The views of a scene show one set of named points, each view turned or mirrored, and shifted as a whole, with a little noise and some points left out.
(in the rows, 128 means zero)

Scene 1
View 1
fas: [ 76 181 166 146 112 183 102 128 141  99 131 162 104 179 124 110 148  86
 172 135 119  91 123 125 118 121 134 111 167]
Gogog: [142 164 127 129 117 141 119 170 163 127  96 113 127 123 127 123 165 102
 124  82 126 144 159 134 175 131  91 159 147]
rela: [138 196 142 100 108 124 110 151 178 114 101  84 125 148  89 153 140  76
 166  67 128 123 128 116 141 156 110 151 192]
lepi: [ 48 143 161 128 134 137 124 136 166 104 102 164 106 165 141 119 128 133
 204 163 101 108 101 123  98 107 132 138 183]
pif: [108 150 146 109 128 142 106 141 160 108 120 124 117 164 122 132 136 129
 180 127 114  80 123  87 138 125 152 116 143]
basog: [118 183 120 121 130 155 105 169 162 120 107 101 101 148  91 159 121 116
 193  88 150 146 111 121 143 151 116 171 228]
Sug: [ 94 155 128 139 136 172 107 163 148 116 115 141 101 148 127 131 134 136
 181 125 135 125 120 122 145 124 127 149 184]
dap: [ 88 123 109 137 155 185 106 174 142 120 120 144  89 144 132 142 112 190
 205 150 142 118 107  98 152 116 153 148 184]
vot: [124 155 133 116 124 136 118 157 168 118 102 116 125 139 124 130 147 117
 154 103 120 122 139 115 155 127 115 146 152]
Liba: [ 78 119 141 141 138 139 132 156 164 118  94 166 119 133 168  98 153 147
 153 151 102 129 140 135 141  94 108 149 133]
Birib: [129 139 118 126 134 159 109 170 156 121 112 121 115 136 130 131 143 142
 154 109 128 118 142 105 171 125 129 142 143]
zoz: [ 79 138 136 128 139 147 121 157 163 115 103 140 107 147 135 130 125 152
 194 144 119 119 110 116 131 115 129 153 182]
fasip: [ 92 118 147 122 137 155 114 141 152 107 121 154 118 159 151 109 142 153
 170 156 102  71 130  90 140 102 157 104 109]
labag: [128 197 147 115 109 139 110 147 166 112 104 103 122 152  98 142 150  72
 159  78 128 123 135 128 139 149 105 147 187]
View 2
dap: [156 144  19 158 137  90 155 152 159 144  85 150 115 148 123 107 139  88
 150 135 152 138 175 140 175 148 141 108 178]
Liba: [148 188  81 201 157  70 124 121 157 147 129 139 143 119  99 145  99 139
 141 118 138 118 164 198 159  98 113 138 126]
basog: [150 150  52 140 125 165 128 119 128 155 119 158 143 135 160  89 154  87
 151 165 141  95 107 114 150 150 129 166 137]
labag: [132 159 109 138 125 157 123  85 101 144 145 155 164 117 157 110 142 107
 142 163 127  99 104 152 138 142 137 178  96]
vot: [133 152  96 165 144 116 120  91 121 134 128 153 153 122 130 130 128 104
 132 147 143 124 137 166 145 126 131 156 113]
lepi: [153 188  84 163 128  80 164 125 160 173 122 120 125 138 115 120 133 149
 165 114  82  88 148 169 168 134 112 124 139]
fas: [143 198 109 131 119  88 166 131 111 158 141 132 151 107 149  99 122 147
 171 147 103 102 144 197 153 141 164 123 113]
rela: [128 141 109 132 124 166 122  73 103 142 141 157 162 128 157 112 154  92
 138 164 125 105 100 134 139 150 128 182  99]
zoz: [146 158  67 169 138  93 144 116 153 151 111 140 131 139 113 128 137 114
 145 124 122 115 155 156 166 134 121 130 142]
fasip: [132 160 100 161 141  42 163 110 133 133 118 132 135 125 104 145 122 122
 144 112 115 151 189 202 163 131 152 102 129]
pif: [129 143 105 141 130  87 160  95 120 136 125 139 140 129 126 129 144 108
 143 132 109 137 159 168 156 149 148 123 124]
Sug: [149 173  61 155 134 109 138 134 135 149 117 148 139 126 138 103 126 110
 153 148 141 113 148 162 156 136 140 136 138]
Gogog: [134 159  91 177 153 137  93  88 112 125 140 168 171 108 134 130 110  97
 126 161 176 125 126 174 135 110 133 178  95]
View 3
fasip: [121 102 178 131 124 175 155 185 151  74 149  65 160  94 187 148 172  76
 156 184 117 144 103 133 120  96 159 110 124]
Sug: [112  89 167 102 143 137 131 190 167 105 163 103 164  84 155 160 136 113
 146 148 104 101 169 126 103 111 122 138 135]
labag: [142  58 121  91 146 103  77 196 162 134 139 118 145  98 160 156  93 131
 148 129 120  99 160 133 123 104 141 107 153]
basog: [101  73 140 104 150  86  99 196 167 135 152 141 152  87 137 174  99 135
 121 128 113  91 181 126  95 117 101 137 149]
Birib: [118  97 131 118 132 149 120 189 168 113 139 106 165 116 160 151 156 101
 150 144 133 108 157 117 120 113 158 126 128]
vot: [135  82 128 111 136 133 103 192 156 115 139 106 148 103 167 151 134 113
 154 143 120 108 152 115 131 105 152 111 141]
Liba: [139 105 161 118 130 185 145 180 142  81 158  85 140  79 190 141 178 112
 177 165  82  97 157  86 153  96 144 125 135]
fas: [143  67 201  69 149 144 133 188 168  92 172  64 167  69 178 155 106  99
 172 163  94 121 136 172 105  97 133 110 140]
zoz: [105  95 176 128 137 135 140 184 147  92 160 108 147  74 168 161 145 112
 136 165  90 111 149 108 113 105 109 131 140]
pif: [117  79 162 125 133 131 129 192 152 100 143  89 155  95 172 154 133  88
 141 169 125 139 107 145 110 102 145 102 137]
Gogog: [153  79 101  91 138 145  88 191 171 130 135 111 151 114 165 144 136 126
 174 123 128  82 180 110 147 109 173 114 142]
lepi: [120  83 206 121 137 138 150 185 131  77 172  89 134  49 184 157 128 113
 147 184  66 120 127 115 119  93  97 119 146]
dap: [ 71 117 182 137 133 148 162 185 164  94 167 113 172  91 145 171 172  95
 123 160 109 110 160 114  80 123 104 158 122]
View 4
lepi: [116 110 126 124 122 141 131 158 102 126 121 121 136 119  77 193 117 154
 174 164 122 132 117 174 179 167 103  89 111]
Sug: [139 114 139 101  95 124 124 156  87 153 163 130  96 136 121 154 108 147
 156 181 133 121 120 139 185 125  86  93  99]
zoz: [127 110 137 112 113 129 138 155  86 142 151 114 124 127 116 173 111 149
 163 170 128 130 129 161 169 139  93  91 102]
fasip: [118 162 127 124  79 137 147 177 113 134 154 112 131 117 141 204 123 103
 154 150 134 103  83 172 183 163  96  88  56]
dap: [142 121 147  72  95 121 174 163  54 161 173 124 111 118 145 179 113 162
 160 201 118 120 117 150 156 150  90  88  93]
pif: [128 128 126 128  84 125 117 158 111 122 154 135 125 132 140 155 108 100
 158 138 134 129  98 155 168 132  92  91  81]
fas: [129 125 122 122  70 140  95 166 129 130 128 158  91 132  76 170 112 129
 162 168 133 115  79 133 208 150  98  86  96]
basog: [150  72 141  99 102 108 106 129  70 139 165 150  96 152 129  99  94 147
 162 172 127 155 142 121 151  93  80  95 127]
Birib: [138 128 141 117  85 119 127 161  93 152 182 113 101 144 162 147 107 112
 143 158 148 115 122 149 181 107  80  97  70]
Liba: [112 134 136 137 120 140 133 175 115 157 159  71 120 136 113 197 118 139
 146 162 153 104 135 184 214 134  85  99  68]
Gogog: [135 115 139 142  97 118  86 152 116 157 188  98  84 169 149 117  98 107
 136 146 169 121 143 143 205  67  69 105  72]
labag: [138  90 127 138  88 117  67 138 118 122 157 148  95 162 120  98  95 109
 156 135 148 148 123 126 178  86  82  98 108]
rela: [142  84 125 141  87 113  61 131 116 110 156 159 105 163 135  81  91  91
 158 119 145 158 122 126 159  75  80  97 114]
View 5
Sug: [136 162 117 106 162 114 155 158 116 144 125 104 112 126 124 146 136  99
 153 132 107 151 151 155 157 144 133 144 112]
Gogog: [127 170  97 103 121  93 148 184 131 133 120 156 116  97 144 108 111 130
 162  96  82 136  96  97 122 162 108 158 111]
rela: [144 141 112  86 121  95 143 184 126 118 134 138 126 110 158 153 165 166
 118  90  81 148 141 123 108 170  67 170  92]
pif: [145 133 115 109 141 130 147 153 123 127 139 130  74 132 145 163 175  82
 127  96 104 143 129 157  94 136 130 144 120]
zoz: [129 167 105 111 149 141 175 158 114 132 116 117  91 141 128 177 141  86
 161 121 115 132 170 151 124 161 137 142 126]
lepi: [122 171 109 127 123 143 192 145 119 129 121  93  71 164 132 201 169  87
 172  99 121 138 177 172 122 165 143 128 112]
vot: [132 156 102 103 129 113 154 175 127 128 125 146  98 116 145 138 138 113
 148 100  93 134 119 123 108 157 115 153 118]
Birib: [135 153 106 102 152 119 145 169 123 134 121 148  99 110 136 126 127  87
 147 116  97 137 118 127 117 141 130 149 132]
fas: [144 159 124 129 123  98 163 139 128 150 141  79  82 152 142 156 185 105
 159  87 106 165 125 178 149 134 140 122  86]
dap: [134 156 116  99 194 150 156 153 105 137 117 116 102 130 110 162 124  56
 146 159 121 133 175 161 146 142 151 146 142]
Liba: [113 189  90 135 119 133 189 157 128 137 108 129  67 136 132 149 120  69
 199  99 114 120 124 130 114 159 163 127 134]

Which points are out of place in each view (at most two, in the order of its rows)? Write none if all are in place.
view 1 | none
view 2 | dap, zoz
view 3 | labag
view 4 | pif, rela
view 5 | Sug
